A landscape with many valleys, sampled at points; each row gives a point and its height.
From any point a ball rolls to the lowest of the 4 points nearest to it. It stops when none of these is lower. Distance is the straight distance between rows; heights are no part of it.
velib h=82.3: [ 82  52  64  79 107  65 131 103 117  66 106  90  71  97 118 127  92 109
 106 124 123 139  69  87 105 136  86  94 133  88 101  78  87 109  90  91
  61 109 110 102  74 121  97 100  92 110  65 132  76 101  90 116 153  78]
tuv h=40.8: [ 94  66  84  78 103  96 111  83 102  67  98 109  84  86 113 118  92 113
  97 101 114 135  55  82  95 126  81  94 109  67 116  97  91 114  92  95
  70 116 104 112  78 120 112  98  81 104  62 111  84  81  86 109 145  81]
pevov h=43.8: [115 116 118 103 102 129  73  74  89 125  92 129  99  80  98  89  96 102
 103  87 103 101 102  76  93  91  93  95  69  86 117 114  99 111  92 120
 102 102  84 107  90  87 113 102  80  78  95 101 107  84  85  89 112 107]
kaze h=34.5: [104 110 102 106  97  99 101 117 101 103 107  86 107 112  88 106 104  89
 104 108  98  79 119 123 105  79 112 104 116 125  83  99 102  86 111  90
 115  95 106  97 123  84  88 104 121 107 123  86 111 107 115 104  74 111]
fep h=72.5: [ 78  56  58  83 109  52 135 118 124  70 109  79  76 111 118 123  95 102
 111 131 118 130  82  88 105 137  96  94 138  94  93  68  93 103  93  92
  66 100 117  99  78 125  90 103  95 115  75 130  76 116 100 115 137  84]
tez h=58.0: [ 88 105  98 108 101  79 119 131 117  85 102  72 108 124 103 119 101  99
 104 109 107  84 121 121 107  93 116 111 119 125  76  89  96  90 117  75
 116  86 119  94 123 100  84 108 133 121 116  80 100 118 119 108  66 102]
vov h=67.6: [ 74  67  55  84 116  45 143 139 138  64 113  62  88 121 121 124  86  94
 109 128 108 120  93  91 111 134 100  98 138 105  85  57  97  97  98  88
  77  85 132  93  86 126  78 104 102 125  88 115  81 133 119 128 112  90]
domip h=67.3: [ 83  67  59  86 107  56 134 133 129  75 110  68  92 119 120 118  90  94
 105 130 107 117  90  91 103 134 100  99 134 100  87  63 100  95  98  87
  75  94 121  99  89 122  87 103 103 120  88 119  82 122 113 114 113  92]
pevi h=70.4: [ 87  58  70  77 107  78 123  97 109  68 104  96  75  93 118 123  89 111
 102 117 121 136  64  85  99 133  82  94 123  81 107  84  85 109  91  91
  64 113 107 109  79 120 106  99  90 106  63 125  79  92  89 111 151  78]
dapod h=64.6: [ 86  66  63  87 105  63 127 123 120  81 111  75  93 116 120 115  96  99
 105 129 108 118  86  92 102 132  98  98 129  95  91  69 103  96  99  89
  74 101 115 102  88 121  94 105 101 114  87 122  83 113 107 108 118  89]
fubi h=53.0: [106 134 124 115  99 120  77  97  80 131 103 102 113 107  79  77 115 100
  80  77  68  77 128 132 107  70 113 103  90 131  97 123 107  87 103 110
 135 102  84  89 124  83 103  89 109  87 137  91 119 104 107  97  72 109]
Boped h=26.4: [ 92  75  91  88  97  91 108  94 104  80 100 106  94  98 114 109 101 109
 103 107 118 117  75  89  92 118  94  94 110  74 109  93 105 106 104  94
  80 113 108 106  83 120 112 104  91  97  80 114  81  93  90  97 130  88]
Supup h=33.3: [104 130 109 111 108 109  92 114  91 124 108  93 109 114  84  94 109  97
  93  93  79  76 129 137 104  71 113 108 112 139  87 114 100  85 106  95
 131  96  95  98 129  82  98 105 120 103 138  79 116 105 117 103  70 112]
sizu h=28.8: [108 140 133 123  89 123  77  96  76 136 101 105 114 101  73  66 113 106
  79  62  61  70 139 145 102  70 112 110  88 135  98 130 100  85 103 112
 141 104  73  87 125  83  99  89 117  88 146  87 120 105 110  90  60 109]
vava h=58.2: [ 99  97  97 105  92  90 108 118 105  92 105  85 109 116  96 107 106  87
 103 112 107  86 109 112 106  90 112 101 115 113  87  91 109  88 115  87
 106  93 114  95 115  95  89 101 119 107 110  93 100 111 112 102  80 103]
rorig h=71.6: [126 130 141 118  95 139  64  47  80 144  84 151  95  65  82  64 100 101
  97  63  80  91 104  75  97  86  90 106  41  79 121 143  96 112  78 126
 106  88  61  99  94  77 115  89  80  89  76  99 106  74  73  76  90 106]
gepa h=55.9: [ 91  86  87  99  93  82 111 114 110  87 103  85 107 116 108 107 110  91
 102 118 108 100  91  99 103 108 109  98 114  94  95  85 116  92 113  85
  90  99 113  97 100 112  97 100 109 107  97 106  88 110 107  97  97  97]
pof h=48.0: [ 87  71  79  86 100  80 116 105 109  84 103  96  95 108 117 108 101 105
 103 118 113 116  79  91  96 123  99  96 117  85 103  84 107 100 104  89
  76 111 109 106  87 123 107 105  98 103  82 119  80  98  97  97 126  88]
nagat h=34.4: [109 138 132 121  90 126  74  94  75 134 101 106 115 101  73  67 113 103
  78  64  64  72 136 138 103  71 111 106  81 131  99 128 103  87 101 116
 137 104  75  85 123  82 100  86 114  83 141  92 123 103 107  93  64 109]
dobog h=70.7: [ 86  61  71  82 105  76 122 104 111  74 105  94  81 102 117 118  93 109
 102 120 119 128  73  88  99 134  90  94 126  84 102  81  95 104  95  93
  67 115 107 108  79 122 104 102  93 107  73 126  79  97  92 107 143  81]
ramud h=47.5: [ 95 152 122 125 109  98 107 118  88 138 105  93 113 123  83  83 111 112
  99  76  65  56 156 157  98  70 111 123 108 147  82 125  90  86 109  93
 148  93  94  92 137  94 104 115 134 109 162  69 113 112 129  93  56 120]
vozop h=47.8: [ 90  65  77  82 103  85 118  95 107  74 102 102  85  96 117 116  94 113
 102 113 118 129  66  86  95 130  87  94 117  78 108  89  95 107  95  91
  69 115 105 112  78 121 110 101  89 103  68 117  78  89  89 105 144  81]
Duf h=54.7: [ 95  99  94 104  96  85 111 124 111  87 102  80 107 121 100 113 104  92
 102 114 104  85 109 114 107  94 115 104 118 114  82  89 105  85 117  82
 108  89 117  95 116  98  86 103 125 114 111  89  99 114 116 104  74 102]
Zagug h=47.9: [108 122 118 106 102 126  74  90  82 126  96 114 114  97  93  86 109 100
  94  98  92  89 115  98  98  82 104  89  81 106 111 112 109 101  98 118
 115 103  89  97 104  84 108  95  90  79 115 105 114  96  93  90  98 110]
bara h=32.8: [106 120 105 108 104 107  95 115  94 116 108  90 107 114  85  99 105  94
  98  99  88  74 125 132 105  73 115 105 113 135  87 105  99  83 107  93
 125  98  97 100 127  81  94 104 121 103 131  78 117 104 115 103  72 112]
tapi h=67.5: [121 141 143 125  93 137  63  62  71 142  89 136 109  73  83  60 107 110
  94  67  76  77 124  92  95  82  95 103  40  97 117 136 101 112  78 133
 116  98  59  95 102  78 111  77  91  83  92 101 121  84  77  70  77 111]
nalib h=43.7: [ 97 141 113 119 115  97 109 123  96 124 110  86 110 123  89  97 105 109
 105  90  73  62 148 149 101  72 112 117 115 146  81 118  85  88 108  89
 139  93  98  98 137  89 100 119 133 115 152  66 116 110 127  96  63 118]
vog h=36.4: [112  79 104  89  91 117  89  57  95  80  83 126  80  60  93 100  90  91
 107  83 110 135  53  72  91 110  79  98  78  47 116 114  87 125  84 112
  81 104  96 109  70 105 103  97  62  95  65  97 100  75  81 104 123  92]
tugu h=63.6: [107 124 112 107 102 121  76  97  84 125 102 103 113 104  89  86 111  96
  93 100  87  87 117 111 103  78 106  93  91 119 105 111 111  92 103 112
 119 103  92  95 113  82 103  94  97  84 124  98 118  98  99  94  90 111]
tufo h=50.6: [ 97  60  79  78 104 103 111  72  99  56  90 109  80  68 105 119  94  99
  98 106 105 153  30  69 102 133  69  87  97  53 127 104  86 124  78 102
  63 108 101 119  70 112 103  89  59 114  38 108  95  76  79 121 156  78]
kup h=55.5: [ 90  79  82  94  96  78 115 115 109  88 102  87 103 116 114 107 107  96
 103 121 107 106  87  96  99 114 106  97 116  89  98  83 113  94 111  87
  84 104 113 101  95 117  99 104 107 107  91 113  85 104 104  96 107  93]
favas h=56.1: [105 108 101 105  93 108  93 109  93 107 106  95 111 107  89  98 106  86
 103 107 102  84 113 113 102  83 108  95 108 119  92  99 109  90 108 100
 108 102 103  97 113  85  93  99 108  95 119  98 114 103 107 100  87 111]
sador h=40.7: [102 104  99 105  94  96 102 117  99  97 105  86 108 114  90 106 105  88
 103 106 103  80 116 121 106  83 112 102 116 121  83  96 104  87 111  89
 111  94 109  96 119  87  86 101 121 106 118  87 108 109 113 103  76 108]
nela h=44.2: [ 96  69  89  81 103 104 107  72  99  66  92 114  83  75 107 115  93 107
  98  95 110 139  46  76  96 121  78  94  98  56 120 103  91 118  89  99
  72 112 104 113  74 118 110  95  71 104  57 104  89  79  82 111 141  82]
nagu h=41.2: [107 116 104 108 101 109  91 113  91 113 108  92 109 111  87  99 107  91
  97 102  90  81 120 122 106  75 112 102 110 130  89 105 106  86 108  96
 119  99  98  99 123  82  93 101 116  99 128  86 116 104 110 104  79 112]
teru h=40.2: [100 137 112 115 111 101 102 120  94 126 107  90 109 121  85  96 108 105
 100  89  76  68 142 146 101  73 112 116 115 144  81 118  92  85 107  90
 138  95  96  98 136  87 101 113 127 109 147  68 116 108 123 101  63 116]
fibe h=56.2: [108 121 108 107 101 116  85 107  87 119 105  96 111 108  86  92 111  92
  93 100  84  82 119 121 105  73 110  99 103 128  94 110 108  87 107 102
 120 101  95  97 122  80  99  97 109  94 130  91 118 102 109  99  80 111]
Mami h=67.2: [120 137 143 121  95 136  65  61  73 143  87 139 106  73  83  62 104 108
  94  66  79  80 120  86  94  84  95 104  40  93 119 139  99 112  79 131
 114  95  62  96 100  78 111  82  87  83  88 101 114  84  75  73  83 109]
Sife h=30.9: [103  81 106  89  94 111  96  72  98  80  88 124  87  72 100 102  93 103
 106  86 117 123  65  79  90 110  84  97  90  60 115 107  92 118  93 107
  82 110 101 106  75 112 108 100  75  90  72 101  92  85  83 102 127  91]
govun h=60.8: [111 137 136 122  92 133  66  81  71 134  95 115 116  93  82  62 112 108
  83  72  70  74 131 114 100  77 106  97  60 116 110 129 107 100  92 128
 127 104  72  89 111  82 105  77  99  77 121 102 126  97  89  82  75 109]
leti h=68.6: [ 72  73  55  82 120  41 148 147 145  54 115  53  91 122 123 129  84  97
 108 125 112 118  96  93 112 135  99 102 139 109  81  53  95  95 103  86
  82  80 142  91  90 127  76 107 106 127  94 107  83 139 123 133 108  95]
nabap h=76.0: [ 79  54  60  82 109  59 134 111 120  71 108  84  74 105 118 124  92 106
 109 128 119 132  76  87 103 135  91  95 136  91  96  73  91 105  89  93
  64 105 113 102  76 124  95 103  96 112  72 133  73 108  95 114 145  80]
kir h=34.3: [103 139 124 118 101 114  88 106  86 135 104  98 112 112  78  80 116 103
  85  74  64  71 135 145 104  71 115 109  99 139  91 124 100  83 105 102
 140  98  85  93 131  85 103  98 118  94 146  79 115 107 115  99  64 112]
Gikof h=49.6: [109 114 108 102  97 121  81  99  87 118 102 108 112  99  93  91 108  94
 100 104 101  90 113 100  98  84 103  90  91 110 105 106 112  98 104 111
 108 106  95  99 106  86 103  98  95  83 116 104 116  96  97  93  99 110]
Gel h=49.9: [104 104 100 106  92 100 100 113  97 100 107  89 109 112  91 101 105  86
 103 110 104  83 111 115 105  85 109  98 111 116  87  95 109  88 112  93
 107  98 107  96 114  88  89 102 115 102 114  96 109 107 110 100  82 109]
ruz h=49.8: [ 91  60  77  76 105  89 119  88 104  65 102 103  78  88 116 123  88 112
  98 109 117 141  54  82 100 130  80  92 115  73 114  91  88 113  90  95
  64 118 106 112  77 119 108  95  84 107  58 114  82  85  83 115 154  76]
tolun h=36.3: [121 110 118 102 101 133  73  61  91 122  87 136  89  68  97  90  90  98
 104  80  98 112  87  67  96  93  88  99  63  72 120 119  92 115  86 120
  98  99  78 107  83  86 113 104  71  83  82  96 106  75  81  89 110 102]
kezam h=55.6: [104 131 116 112 102 117  81 103  84 129 102 100 112 110  81  87 112  96
  85  87  73  78 127 131 107  70 113 104  97 134  96 118 108  85 106 104
 131  99  89  92 124  81 102  95 110  91 136  87 119 102 112  99  76 110]
pire h=60.1: [110 135 130 115  99 131  67  79  78 132  94 119 114  93  87  72 113 107
  86  83  77  83 127 101 100  79 103  95  64 107 114 124 108 103  94 125
 122 101  76  92 106  86 109  85  94  78 113 104 119  96  87  85  90 110]
nema h=25.7: [116  91 112  94  93 123  85  63  94  96  87 129  84  63  95  97  85  94
 109  79 111 122  69  71  90 102  84  99  79  61 116 110  89 118  86 114
  84 104  91 106  73  98 104 103  68  88  76  96 102  78  83  99 120  98]
buzef h=24.6: [104 143 132 125  90 118  86 103  80 140 102 103 112 106  73  69 110 105
  80  60  60  66 141 151 101  67 113 115  92 140  91 129  98  85 104 108
 143 103  75  87 131  86  99  95 122  91 153  82 118 108 114  92  59 111]
dobom h=50.3: [ 89  72  76  90  99  77 117 113 111  85 105  88  99 115 118 110 103 102
 103 123 109 113  82  93  96 123 101  97 119  89  98  80 111  97 105  85
  79 105 110 104  91 121 101 104 100 108  86 118  82 104 102  98 116  90]
tesu h=35.6: [ 98 126 108 113 110  96 111 123 102 113 109  81 106 122  89 105 102 103
 107  99  89  68 142 140 102  76 113 112 119 141  78 107  86  85 106  85
 130  94 103 100 135  86  92 116 134 114 138  68 116 110 122 103  64 116]
mok h=58.8: [ 91  82  74  95 100  73 121 129 121  84 105  73 106 124 117 114 101  92
 100 124 101 105  96 101 103 116 108 104 120 103  89  74 111  90 111  82
  90  93 118  99 103 114  93 104 112 117  98 103  88 115 113 105  92  92]
nabi h=40.9: [108 103 112  97  93 118  86  89  89 108  98 116 103  86  99  93  99  97
 107 101 116  97 100  86  92  94  96  92  90  90 110 103 104 108 100 111
  95 109  96 103  90  95 105 105  88  80  99 107 104  92  91  92 112 107]
luni h=22.4: [115 100 114  97  94 125  83  72  92 106  92 128  92  71  98  95  89 101
 110  86 114 110  88  74  88  96  88  96  78  73 115 109  93 115  92 116
  91 106  90 108  80  94 107 106  76  82  88 100 101  82  86  94 117 104]
nise h=50.8: [ 91 111 101 110 105  82 118 128 115  89 103  73 104 125 100 116  99 104
 107 107 105  75 132 126 105  88 114 112 120 130  74  94  89  90 116  78
 122  86 119  94 127  96  86 112 139 122 123  73 106 119 121 107  63 107]
paz h=60.0: [ 88  74  68  91 102  69 123 126 121  83 107  73  99 120 119 114  97  95
 100 128 105 110  91  95 103 124 102  99 123  98  93  70 108  93 105  84
  81  99 115 102  96 117  94 105 106 115  92 114  84 113 111 106 106  91]
Lovip h=40.6: [120 112 119 103 101 133  73  66  91 125  89 134  92  72  98  90  90 101
 103  82 101 110  91  70  93  92  90  99  66  77 118 116  93 114  88 119
 101  99  82 107  85  87 113 104  74  82  87  98 104  79  83  90 112 106]
novob h=62.9: [109 138 133 119  96 130  68  79  75 131  95 117 117  93  83  68 114 108
  84  78  74  79 128 109 101  79 105  98  63 110 111 126 106 100  95 125
 125 102  75  89 109  84 107  79  96  77 118 104 123  97  87  85  80 110]
Goto h=60.3: [ 89  85  77  98 102  73 120 132 122  81 105  69 106 125 116 117  97  95
  97 122 101 101  97 102 104 115 111 104 121 107  86  73 107  89 113  78
  99  89 119  98 107 112  91 105 117 119 102  97  88 116 118 107  84  94]
dabi h=68.8: [ 80  61  59  83 108  53 134 126 124  77 110  73  87 116 119 118  92  98
 109 130 111 121  89  90 104 134  99  97 134  97  89  66  96  99  97  90
  71  97 117 100  83 123  89 104 100 118  84 126  80 118 107 114 123  89]
lukul h=37.7: [104  76 102  87  95 111  98  64  96  72  86 123  83  68  97 105  92 100
 103  85 112 134  51  76  92 113  80  96  87  50 118 110  89 122  88 106
  78 106 103 108  71 115 107  96  67  99  63 101  94  80  83 107 130  90]
nivi h=68.3: [120 131 138 116  99 135  67  57  82 139  86 142 101  72  89  71 101 105
  96  72  86  94 110  77  99  88  93 103  47  85 120 134  98 112  83 127
 110  93  68  99  96  82 117  90  81  84  85  99 106  81  78  80  96 107]
zelof h=45.2: [ 97  89  98  97  89  92 103 103 100  91 100  99 107 106 103 100 109  93
 106 113 116  98  94  98  97 102 105  93 108  90 100  92 116  99 112  95
  90 106 111  98  96 108  98 100 103  95  99 110  93 105 100  94 104 100]
Nama h=66.4: [ 84  96  81 101 108  70 126 143 129  81 101  63 109 130 118 125  95 104
  98 118 106  95 112 111 107 111 112 109 120 120  80  73  96  90 114  73
 109  83 126  97 115 108  87 108 130 127 112  81  92 118 123 112  73  94]
Vivog h=66.5: [ 81  72  56  85 111  52 138 141 133  68 113  61  92 121 121 120  84  95
 105 127 106 114  94  93 107 133 101 102 133 107  83  59  97  94 101  86
  81  87 127  97  93 122  81 105 108 125  94 110  85 128 118 122 103  91]
pid h=44.6: [101  94 105  97  89 102  96  96  94  94 101 108 104  96 100  96 104  95
 109 107 120  96  94  93  93  99 100  93 102  89 103  97 111 104 107 104
  92 108 105 100  90 104  99 103  95  88 100 110  97 101  93  92 111 103]
kega h=58.3: [ 92  93  89 102  93  82 112 121 112  86 103  80 109 121 104 112 105  91
 101 116 104  94 101 109 105 100 111 103 116 106  85  84 112  89 116  80
 100  90 118  94 109 104  91 102 118 113 105  94  92 114 114 103  82  98]
Zovi h=34.6: [ 91  71  88  83 101  92 110  90 104  77  98 108  88  93 114 113  96 110
 101 105 118 124  66  86  93 121  90  94 110  73 110  94  99 110  99  93
  76 116 106 110  79 121 112 101  87  99  72 114  79  89  88 102 137  85]
tus h=34.2: [104  97 110  96  91 109  92  89  92  98  97 113 103  89 100  97 100  98
 111 101 121  99  96  90  92  97  98  92  95  85 108  99 108 108 104 108
  92 111 103 101  89 100 103 104  90  83  97 111  98  95  91  92 115 104]
gad h=71.9: [ 83  93  75  96 111  67 132 150 135  73 105  57 106 130 125 127  88 106
  98 117 108 100 111 107 108 121 107 111 122 121  79  65  95  94 111  76
 107  83 128  99 114 113  89 109 128 128 113  84  92 120 124 118  77  93]
nar h=51.8: [122 122 127 109 103 135  69  57  89 133  84 139  93  72  94  80  93 100
  98  78  90 105  97  69  98  89  90 102  54  77 120 127  94 112  84 121
 104  93  75 104  89  84 116  98  75  84  82  96 104  78  79  86 104 104]
piz h=45.3: [109 137 131 119  92 128  70  90  76 131 100 107 116 100  79  69 114 105
  78  69  65  74 132 129 105  73 110 102  77 126 102 127 105  90 102 120
 135 103  76  85 120  82 101  81 107  82 134  96 125 102 102  90  69 108]
Mim h=26.5: [119 100 114  97  95 128  79  63  92 108  88 130  86  66  95  95  85  95
 108  80 108 118  78  69  91  98  86  99  74  66 118 113  89 116  85 116
  90 102  86 109  79  94 106 105  68  85  81  96 103  77  83  94 114 101]
folo h=59.2: [106 102 105 102  90 108  93 102  91 103 104 101 109 100  95  95 106  91
 105 109 112  92 106 101  98  90 105  91 102 104  98  97 112  97 109 104
  98 105 103  97 102  93  97 100  99  89 110 106 107 101 100  95 100 108]
tezi h=51.3: [ 97  91  96 101  89  93 103 108 100  91 102  91 110 111 100 101 109  88
 104 116 112  93  99 104 101  97 108  96 109  98  95  89 116  94 115  92
  94 101 111  95 101 101  95  99 109  99 103 106  95 108 103  95  95 102]
lopus h=57.3: [ 92  87  82  99  95  79 115 121 115  86 103  81 107 121 109 110 105  91
  99 120 105  98  94 103 104 107 111 100 116 100  89  81 115  90 114  82
  94  95 116  97 104 110  93 102 112 112 101 104  87 112 111 100  89  96]
Gusog h=65.8: [ 83 102  89 104 107  72 123 140 127  79  99  64 107 130 115 123  95 104
 100 113 106  91 118 115 108 103 113 112 120 124  76  81  94  92 118  73
 118  81 126  97 120 107  86 111 136 126 117  77  95 120 122 111  67  98]
nev h=57.8: [ 90  80  77  95  98  75 117 123 116  85 105  78 105 120 114 111 102  94
 101 123 103 105  92  98 103 116 108  98 120  97  92  78 112  91 111  83
  89  98 116  99  99 113  96 103 110 114  96 109  87 109 110 100  98  92]
zipum h=64.7: [113 133 136 116 100 133  67  68  81 136  87 133 107  78  88  70 105 108
  94  74  85  87 117  85  98  83  98 101  52  93 118 130 101 110  86 128
 117  97  71  96 101  84 114  87  84  80  94 101 111  88  77  79  93 109]
pas h=68.7: [126 139 143 125  90 141  63  57  69 147  91 146 107  66  80  56 104 108
  97  61  74  77 117  90  92  84  91 107  36  94 118 143  99 114  75 132
 112  95  51  98 101  74 110  80  87  85  83  99 116  73  74  68  74 109]
geta h=44.1: [106 107 101 105  94 103  96 113  96 105 106  89 110 109  89 101 106  87
 103 108 101  82 115 119 105  80 111  99 110 122  86  99 106  87 110  94
 109  97 104  98 118  85  90 100 116 101 122  92 111 106 111 101  79 109]
dusaz h=29.5: [111  83 107  90  92 118  88  61  95  86  84 127  83  63  94  99  87  95
 107  81 113 127  63  73  89 105  81  98  81  55 115 112  89 121  86 112
  83 105  94 106  73 105 104  99  66  91  70  97  99  79  83 102 121  93]
zagaz h=59.4: [ 93  57  74  74 105  96 119  84 104  54  99 101  73  78 114 126  88 106
  98 110 112 149  43  75 104 133  69  90 109  66 121  94  82 118  82  96
  58 114 106 113  74 114 104  89  74 114  44 116  88  82  80 122 161  77]
faz h=29.7: [104 125 107 110 105 107  96 115  93 120 107  90 108 114  84  97 107  96
  96  94  83  76 126 133 105  71 113 105 112 137  86 110 101  82 106  92
 128  98  96  99 129  81  96 106 120 103 134  77 116 104 116 104  72 113]
Rigez h=48.8: [ 98 105  98 108  97  88 111 122 107  92 104  79 105 117  94 111 104  93
 104 109 104  80 118 121 107  87 114 105 118 123  80  93 102  87 113  83
 115  89 112  94 121  91  85 104 126 114 118  84 105 114 116 105  70 107]
pobo h=26.0: [102  85 108  89  91 108  98  80  97  86  93 120  93  81 104 103  95 104
 107  90 124 110  78  84  89 104  90  95  95  70 109 102 100 115 101 106
  85 110 104 105  80 112 107 102  84  88  83 107  91  90  85  97 125  98]
lubi h=69.5: [ 78  87  67  90 114  60 137 153 138  70 108  52 104 129 126 126  81 102
 100 118 111 104 108 101 108 129 103 110 127 123  77  57  93  94 107  79
  99  83 130  98 106 116  84 108 122 130 109  87  91 126 125 126  86  93]
retu h=25.8: [102 117 104 109 102 100 105 120  99 106 108  85 106 115  88 106 102  95
 103 104  93  74 127 128 106  78 113 106 115 134  80 104  96  84 109  89
 122  93 102  98 128  84  88 109 126 110 128  76 114 109 119 104  70 114]
Zita h=54.6: [107 129 125 112 102 128  70  85  79 129  97 113 115  96  88  77 114 102
  87  89  81  87 121 103 103  78 105  94  72 110 111 119 108  99  98 120
 121 103  83  94 107  86 110  88  93  77 117 106 116  98  93  89  91 110]
dimeg h=70.0: [107 129 115 110 102 121  78  99  84 127 102 101 113 107  83  86 114  95
  85  90  77  82 123 123 106  71 111  99  93 128  99 117 111  86 104 108
 127 102  90  95 121  81 103  93 105  89 131  93 119 102 106  99  80 109]
tuvo h=22.1: [114  93 112  92  92 120  88  69  93  97  89 126  86  71  98  97  87  99
 109  84 117 115  78  76  89 100  86  96  80  66 112 108  92 118  90 115
  89 108  94 108  77 100 106 104  72  85  82  98 100  83  84  96 120  99]
guf h=38.7: [ 91  77  85  89  97  84 111 101 105  85 101  99  99 106 113 108 104 104
 103 115 116 113  81  92  95 118 100  96 113  83 103  89 109 102 108  91
  80 110 109 106  86 121 107 105  98  99  85 117  82 100  97  95 122  90]
Zov h=44.0: [114 113 116 102  99 126  78  85  87 121  96 121 103  87  98  89 100 101
 102  97 105  97 106  83  94  89  97  92  79  95 115 109 104 108  96 118
 103 107  88 103  95  88 110 102  84  77 103 105 108  90  87  88 110 109]
Fuz h=46.9: [118 121 125 107 103 133  69  66  88 131  87 134  99  76  95  83  96 103
  98  81  93 102 103  73  95  88  93  99  59  83 121 123  97 112  87 124
 107  97  79 103  91  88 116 100  78  81  90 100 106  82  81  86 104 106]
lezo h=71.1: [132 134 143 123  90 145  61  48  70 150  86 157  98  59  78  55 100 101
  99  58  77  82 106  83  93  85  89 108  35  83 119 146  98 114  72 128
 105  92  51 100  98  71 112  83  84  94  73  98 111  68  73  70  77 107]
Sepe h=45.6: [123 116 122 105 102 136  70  57  92 129  85 140  90  68  94  85  91  99
 102  78  93 111  91  68  96  92  88 100  58  73 121 124  93 114  84 120
 100  95  76 106  87  85 114 102  71  86  82  96 105  75  82  86 107 102]
Kuza h=25.9: [ 96  79 100  86  98 102 102  78  99  77  91 118  89  82 107 108  96 107
 103  94 120 121  65  84  90 112  87  95  98  64 113 102  99 114  97 100
  80 114 105 107  77 118 111 101  82  93  73 106  85  89  86 102 133  88]
napav h=42.4: [ 88  70  79  84 101  85 115 100 107  79 103 100  91 102 118 112  98 109
 102 114 115 122  73  89  94 124  94  96 116  80 105  87 102 104 101  90
  73 114 106 108  84 122 111 105  93 102  78 119  80  95  93  99 133  85]
vome h=60.2: [ 89  95  84 103 102  75 119 131 122  82 102  71 108 125 112 119 101  96
 100 116 104  93 105 110 108 103 114 107 118 112  81  80 104  87 115  76
 107  85 122  96 115 105  87 104 126 121 107  89  92 118 119 106  73  96]
doz h=39.3: [ 95 118 105 113 105  89 114 128 106  99 106  78 107 120  91 111 100 102
 109 103 100  71 137 132 104  81 113 112 120 137  74 100  87  89 111  81
 125  91 110  98 132  89  85 113 137 118 128  71 111 114 121 105  65 111]
luno h=45.5: [110 120 116 103 102 126  75  88  86 126  97 116 109  93  97  86 106 100
  97  97  98  93 111  90  97  86 101  91  78 100 113 110 108 104  99 116
 110 106  88  99 100  86 108  98  89  78 110 105 114  93  89  91 104 109]
lapen h=29.0: [ 95  85 102  92  91  98 101  92  97  87  99 108 102  96 105 100 105 102
 107 106 121 105  85  91  92 107  99  93 104  81 106  96 108 105 109 100
  87 110 107 103  85 113 103 103  94  91  91 112  89  96  93  94 120  99]
dupib h=62.6: [ 87  82  69  92 108  66 129 142 130  77 107  61 104 126 122 121  90  97
 100 122 104 104  98 100 108 123 106 106 124 112  81  65 101  90 108  77
  95  86 124  99 106 112  88 105 115 126 103  97  89 121 121 116  85  93]
Nudon h=61.9: [111 130 129 111 101 132  67  74  82 133  90 127 110  85  92  78 107 106
  92  82  86  89 118  88  98  83 100  96  59  98 117 124 105 108  92 124
 119  99  77  96 101  85 113  90  86  78 103 103 112  91  83  84  97 110]
Lile h=54.3: [ 97  56  75  75 103  99 118  78 100  52  95 103  75  70 108 125  91  98
  98 111 109 155  32  68 103 135  67  87 101  59 128  99  83 124  77 101
  58 109 103 116  69 110  99  86  64 116  36 112  94  80  77 126 161  76]
dosid h=44.4: [110 111 112 101  98 122  80  92  86 116 100 112 108  93  96  89 104  98
 103 102 107  93 105  90  95  88 100  91  87 101 108 105 107 105 100 113
 103 108  92 101  97  89 104 100  92  79 107 106 112  92  92  91 107 110]
pumi h=35.7: [100 144 123 121 105 107  96 111  87 137 105  97 110 115  78  82 113 106
  90  72  65  66 143 151 100  69 112 116 105 142  85 125  96  85 108  98
 145  96  87  93 133  90 104 105 126 101 154  71 112 108 122  96  61 115]
nidif h=11.4: [ 96  85 102  90  91 101 102  86  98  84  96 115  95  90 106 104 101 105
 105 101 122 112  79  85  90 111  94  96 101  73 109  99 105 110 105 101
  84 113 106 105  82 114 110 104  89  89  84 111  87  93  90  95 124  96]
Nopof h=15.5: [108  93 112  94  91 117  90  77  92  96  92 124  94  77 100  98  92 103
 111  89 121 110  84  80  88 101  90  95  87  74 111 105  98 114  95 111
  89 109  98 106  81 103 105 106  81  84  87 105  96  88  86  97 121 102]
gadel h=71.4: [ 75  81  59  85 118  49 145 154 145  59 114  52  97 123 123 129  78 101
 104 120 112 108 104  97 112 134  99 107 134 119  77  50  92  95 104  83
  90  81 138  94  98 121  78 108 117 130 104  95  87 137 127 135  97  93]
kabiv h=65.4: [ 84  72  61  88 108  57 134 138 130  75 111  62  97 121 120 118  87  94
 104 127 104 111  95  94 107 131 102 101 129 106  84  61 101  93 103  83
  82  88 124  99  95 120  84 103 108 123  95 108  86 123 119 116 100  92]
sulo h=74.4: [ 83  59  64  82 106  63 129 117 117  77 108  84  83 110 119 117  94 103
 108 126 115 126  80  90 100 134  94  95 131  92  95  73  96 103  95  90
  68 105 110 104  80 123  97 103  98 111  78 127  78 108  99 109 133  85]

Where does a ball stop that starts at each point below?
sulo => nidif
Zagug => Nopof
tapi => Nopof
Nama => retu
lopus => nidif
domip => nidif
